Each row is a point on a tangle of strands that fork, close into loops and nearly touch. The rows are in no order.
Points whose rows are less than 101 apart are linked; no others are.
Dat: [-28  39  18  36  -5 -26  19 -41 -12 -47 -23  20 -25 -32  59 -15 -15  45
  -7   5  21   6 -37  -7 -53  47 -15  33  -3  -8  15 -17]
vibor: [-13  -8 -14  14  60 -13 -17   3 -16   0  33  67  12 -20 -29  11  40 -14
 -60  12   9 -16   9  14   7 -43 -30 -13 -10  24  26  -1]
veke: [-11 -17  -4  -3  -4 -38 -17   7 -20 -48  -3  28   1 -36  41 -14   2  54
 -23 -19  30 -15   3 -40 -18   7  -8 -23  14   2  77 -25]
sozet: [-22  33   6   5 -12 -22 -10 -18 -35 -17 -21  31   9 -26   9  13 -19  44
 -26 -20   9   7  -7  -5 -25  21  -2   7  12  22  38 -25]
Zaf: [ 16  -4 -16  -1  65 -15 -24  18   6  12  33  40  22 -18 -32   0  50 -23
 -49  12  -5 -14  15  13  12 -61  -2  -5  -4  32  26  23]
butov: [ 33 -10  32  23  21 -18  25 -11  27 -35  45  28  -2 -38  56 -62  17  26
 -20  36  19 -11 -47  -6 -77   1 -36 -12 -10 -17  32  12]
bosur: [  0 -37 -35   3  15  23  -9  19   3  18  10 -41  -7  13  -4  23  12 -42
   0  11  -2 -10  23 -26  52 -29  12  17  -7 -11 -16   7]
vad: [ -3 -26  -4 -33 -12  -8  -5   4  23  -4 -14 -37 -24   4  59 -26   8  46
  30 -23   3  16 -44 -57   8  18  42  16  -6 -24   1 -29]
Bep: [-26 -18 -13  62  29   0  29  -4  -9 -55  13  39 -23 -14  30  -4  -8   3
 -24  14  32 -20 -20   5  -3  -9 -55  -7 -26 -45 -30 -29]
sipip: [-12  -9  -8   1 -28  -5 -13  16 -35 -16  -8  35  12  -8 -22  17 -38  13
 -24 -22  25 -12  24  -2   9 -12 -20 -35  12  -9  36 -20]
tel: [  7 -32  25 -31 -44  -8  12   6  40  -8 -11 -45 -13  36  31 -30 -16  18
  53 -20   4   9   2 -19 -29  12  21 -18   7 -36  -4   4]
Lav: [-26  49  18  31   3  26  -9   1 -40   4   4  47  36   5 -33  31  -6  14
 -45 -24 -12  11 -32  39  -7 -16 -18  -8  -7   3 -31 -40]
Fepiz: [ 59  10 -20 -43  28 -13   5   5  28  27  11 -12  -4  -7 -29  -2  40 -27
  37  26 -24   2  34  24  14   2  -3   0  19  52  14  75]
fiko: [ 29   5   0 -24   5   4   6  -2  25  19   1 -10   2   3 -44   1   3 -34
  22  29 -11  13  22  21  18   2   4  -1  19  24  -6  61]
zunot: [  7 -36 -19  11 -39  10  20   6  14   3 -13 -43 -27  20 -15   9 -44 -41
  45  33  22  -5  34 -20  30  -4  -5  -9   4 -26  -7  16]
fupe: [  2 -12  10  -6  31 -11 -38  20  -1  17  24  10  27  -9   9  -8  35  20
 -30 -28 -13  -2 -25 -12 -11 -32  29  -2  -8  12   7 -27]
Bez: [-11  -5   4 -20  10  24 -29  19   0  26   4 -25   8  16  28   3  31  19
  -2 -47 -26   2 -47 -31  45  -9  58  37 -29  -8 -35 -52]
Sovu: [-28 -30 -21  53  21  -7  20  -1   0 -29  19  18 -26  -9  18  -9 -11 -16
 -16  26  27 -18  -9  -8  15 -22 -43  -6 -30 -51 -21  -8]
keriz: [-23  46  27  21   4  24 -17  -1 -29  32   0  31  32  12 -44  30   0  -9
 -41 -18 -24   8 -20  30  13 -22   5  11 -10  15 -28 -22]
vatus: [ 64 -14 -15 -44   4  20  12  18  36  47  14 -51   4  40 -22 -12  47 -43
  50  -3 -52 -15  36  35   0 -13   0 -18   7   7 -17  54]
muki: [ -8  10   4   4  30  31 -30  14 -19  39   6 -23  24  23 -11  38  35 -28
 -25 -21 -40   5 -14   0  37 -31  41  37 -12  26 -30 -17]
zukug: [-16   5 -17  31  37   4  -3   3 -32 -24  14  66  20 -17 -17  13   7  15
 -55  -5  17 -12  -5  25 -12 -28 -45 -22  -9   5  11 -22]
Ruf: [  5   3  12 -10 -11   1 -20  22 -19  14   5  34  35   7 -29   5 -15   5
 -29 -26  -8 -11  18   8   0 -26   1 -33  19  11  19  -5]
pob: [ 67  18  14 -55  12 -16  -8   2  29  38  13  -3  17 -14 -17 -28  48  -6
  33   7 -27   0  16  49 -17  -8   1 -30   2  42   7  66]
ginuz: [-17  28  27 -18 -85  30   5  -1 -16  12 -26   2  20  35 -53   3 -69 -17
  10  -5   7   4  28  27  13  16  -1 -32  15  -7 -19   1]
nev: [ -3 -24   4  10   7 -31   4   0   0 -57  19  31   0 -43  71 -50   6  55
 -21  -2  27 -18 -27 -39 -46  12 -19 -11   3 -15  64 -18]
fis: [-39  34  -1  18   7 -14 -18 -11 -43   0 -26  25  -6 -13   1  42  -9  22
 -28 -26  -4  -5  11  -3  18  12  17  28  -6  27  14 -43]
beni: [ 45  11  22 -45 -26 -10  11  -1  32  19   1   3  20   2 -16 -36   5  -5
  26   1 -17   0  24  49 -32   1  -7 -45  10  10 -10  47]
mupe: [-29   2  12  21 -36 -28  14 -19  -9 -53 -27   8 -28 -18  58  -7 -35  48
   5  -7  30   7 -24 -29 -24  47 -12   6   5 -30  21 -26]
dulo: [ 25   9  21 -56 -62   1  25  -5  29  18  -3  -3  20  25 -22 -40  -8  -2
  41  15 -15 -14  41  64 -33  11 -13 -64  14 -12 -30  41]
Roso: [-15 -46 -33  18  31   5 -20  20  -4   7  19  -9  -2  -2  -1  12  20 -23
 -22   7   4 -14  18 -21  47 -39   6  14 -21 -19 -11  -5]
Git: [ 10   6  20  -9  10  -6 -31  24 -12  23  13  18  36  -1 -18  -1  17  12
 -32 -31 -20  -2  -5   3 -14 -39  22 -14   5  20  14 -11]
pova: [-11  10  33 -26 -70  14   2  11  -6   8 -22   4  17  33 -20 -10 -44   5
  14 -27   0   2  12   9 -11   8   8 -31  21 -10 -11  -6]
lop: [ 42 -32  11 -27 -17  24   5  25  50  31  15 -51   8  54 -17 -31  24 -34
  48 -13 -34 -12  15  31 -17 -20   7 -27  -5 -26 -35  32]
bega: [ 11 -30 -27   2 -19   2  16   3  10   0 -15 -58 -38  -2   9  18 -32 -19
  44  29  16   4  34 -43  24   9   4  20  11  -8   8  15]
nuta: [ 27 -51  -6  -9 -22  14  12  16  51  13  18 -49  -7  48  -9 -24  -1 -35
  52   2  -6  -8  25   9  -3 -19  -2 -18  -2 -41 -28  29]
bemin: [ 14 -11 -37 -12  14  -5   7  -2  11   2 -11 -43 -26 -16  14  17  -7  -9
  19  26  -4   8  36 -42  15  18  11  38  19  34  25  25]
sinan: [-25  -1   8  22 -55 -19  26 -11 -26 -58 -30  19 -18 -17  31   2 -55  37
   4  -5  43  -3 -15 -14 -26  29 -36 -19  12 -32  27 -23]
lepes: [-37   1   1  31  23 -17 -11   4 -20 -31   3  29   2 -23  36  -1  15  37
 -34 -27  13  -9 -27 -10  -4   2  -4   6 -20 -18   0 -52]
Vegil: [-23  34  10  23   8 -16  18 -47  10  -2 -17   6 -31 -14  11   2  -4  -3
   2  46  11  24 -24   1 -20  39  -8  46 -13  13 -20  26]
mubo: [  1 -52  -9   7 -34  15  14  20  32  -3   7 -28 -10  35  -4 -17 -25 -36
  31   8  16  -4  21  -3   8 -23  -8 -23  -6 -56 -28  20]
Daza: [-18 -49 -27  33  24 -11  -9   5   8 -13  19   4 -11  -9  15  -7   8 -12
 -16  14  23 -13   7 -26  18 -25 -20  -1 -23 -34   1  -6]
fif: [ 36 -18 -18 -15  67 -25 -18  26  19  12  38  29  14 -16 -16 -14  56 -26
 -31  15  -8 -23  34   2  17 -55  -9 -14   4  28  36  43]
tuk: [-36  33  -9  35  -8   1   2 -17 -46   4 -32  24  -7 -13 -29  50 -37  -5
 -21   3   9  -4  23  13  43  11  -5  19  -9   7   2 -31]
vel: [ 43 -11  29 -39 -27  25   1  13  37  37   4 -62   7  58  -4 -30  15 -15
  53 -30 -44   2  -2  25 -31   3  29  -9   3 -10 -30   8]
Niv: [  1   0  14  27  27 -20  11 -12   3 -48  23  38   0 -37  64 -38  15  39
 -29  14  20 -15 -36 -16 -58   7 -33  -7  -7  -5  41 -13]
Nidin: [-20  33   7   8  19  20 -16 -11 -27  32  -8   0  20  12 -30  39  11 -24
 -32   2 -32  12 -10  18  27 -15  21  34  -7  31 -25   0]
pobip: [-28  28 -21  37 -13   9   1 -16 -47   1 -26  36  -2 -20 -62  50 -44 -35
 -21  23  27  -8  28  24  65   3 -15  -5  -9   4  -3 -22]
Vok: [-16  -6  -4  -3  29  31 -38  26 -15  37  13 -24  22  18   9  19  37 -10
 -20 -36 -33  -4 -23 -17  51 -28  46  28 -26   4 -33 -39]
dakor: [  0  28  21   4 -15  31  15 -30  14  32 -18 -44  -7  32 -31  21 -16 -31
  33  20 -32  40 -24  18   3  20  23  38  -4   1 -55  25]
zumuk: [-13  23  12   7  -5   3  21 -30  17  18 -12 -25 -19   9 -20  11 -15 -16
  23  38  -7  32 -18   6  -4  24   8  35   2   4 -33  29]
tamuv: [-34  42   9  36   8 -21  23 -55  -9 -29 -21  23 -28 -26  35  -9 -17  20
  -6  32  16  13 -26   0 -40  56 -17  38 -16   5   1  -4]
Femir: [-18  14   3  -1 -10 -28 -19  -7 -39 -33 -18  40  11 -31  20  11  -6  58
 -30 -36  15  -7  -6 -22 -18  10   2 -14  16  20  63 -38]
dod: [ 28  15 -30 -30  67 -15  12 -19  19  17   5 -27 -29 -28  17   6  43 -28
  -3  38  -9   9  22 -30  -3  21  26  61  14  83  24  40]
faraz: [-33  46   0  33 -17  14  23 -31 -32 -28   0  44  -7 -26 -58  24 -36 -18
   5  50  55  25  -9  36  16  49 -40 -31   1 -11 -22   3]
nobug: [-22  26  -1  39  11  15   2   0 -40 -23   3  65  23 -12 -27  28  -8  22
 -40 -16  11  -1 -18  33  -9 -14 -37 -17  -2   0 -13 -36]
rem: [ 10 -46  13 -43 -30 -10  -4  11  40 -12  -9 -45 -21  21  53 -38   0  35
  46 -23  10  11 -24 -48 -12  20  38  -2   8 -38   9 -13]
sofe: [-14 -13   4   3  27 -17 -29   9  -2  -8  21  18   9 -24  39 -19  29  37
 -32 -24   4 -13 -35 -23 -18 -21  17   1 -18  -9   3 -45]
Gedi: [-18  -4  -6   4 -46  -9   9   0 -41 -46 -28  43   2 -17   1  15 -53  35
 -16 -15  42 -12  13   0  -7  18 -38 -42  22 -12  41 -28]
Kazat: [ 25   4 -25 -17  34  -5  17 -16  15  16  -4 -36 -26 -13  12   8  12 -18
  16  43  -7  11  27 -27   8  26  14  45  21  56  23  46]
Vabo: [-34  42  -3  23 -22  23   7 -19 -37  -2  -5  39   5 -21 -75  30 -40 -26
  -4  38  42  18  13  35  39  32 -24 -32   0   2 -17  -1]
Rofim: [-40   9  -1  53  41 -16   9  -9 -18 -41   3  39  -9 -25  42  -4   5  22
 -32 -11  14 -14 -25   5 -19   5 -27  10 -24 -18  -7 -48]
dof: [  8   2  32 -40 -56  -6   2  11  13   2 -25 -17   9  33  -2 -18 -25  10
  28 -29 -10   4  19  -4 -20   9  20 -23  25  -9   3  10]
teg: [ 49  15  29 -35 -12  10  -1  -5  32  39 -12 -61   0  31 -18 -11   5  -8
  51  -8 -46  29 -13  21 -30  17  23  17  14  14 -24  30]
vilup: [ 28 -45 -50  -9  17  21  11  28  20  16  15 -65 -12  19  -8  11  14 -53
  27   9 -14  -7  38 -18  43 -14  12   8  11   2  -1  32]
dum: [ 49 -26 -39 -30  10  24  18  25  27  34  19 -62 -10  30 -17   8  21 -51
  44  -3 -37  -8  44   7  26  -1   5   3  16  10  -5  54]
tad: [ 28  35  27 -25 -16  37   0 -16  15  38 -18 -64   2  37 -20  15  -6 -15
  43  -3 -42  39 -22  16 -16  31  36  44  14  24 -29  23]
Naruk: [ -4 -23  -6 -28   5  -3 -26  10  21   7  -2 -21  -9   0  45 -20  33  39
  10 -31 -10   5 -47 -48  23   2  51  25 -15 -19 -16 -46]

A fork is a point with three links, a tip a point with one. Leave the first point through the second and follow the links. Name the first fork or tip that comes.
tuk, fis: butov
nobug, zukug: fif
fiko, Fepiz: dulo
Daza, Roso: lop
fis, tuk: faraz
Nidin, muki: ginuz

A tip is a point with one link. Name the tips that can be reached along the links from each point below, in the order of the rows.
lepes: dod
Naruk: ginuz, fif
beni: fiko, dulo
pobip: butov, faraz

Name the points in between on the shortest way along the links from the first point to the second, in order.
mubo, Dat: nuta > lop > vel > teg > tad > dakor > zumuk > Vegil > tamuv
fupe, vatus: sofe > lepes > Rofim > Bep > Sovu > Daza > Roso > bosur > vilup > dum
ginuz, Vok: pova > dof > tel > rem > vad > Naruk > Bez
rem, nobug: vad > Naruk > Bez > Vok > muki > Nidin > keriz > Lav
Lav, fif: nobug > zukug > vibor > Zaf
tuk, nev: fis > sozet > Femir > veke
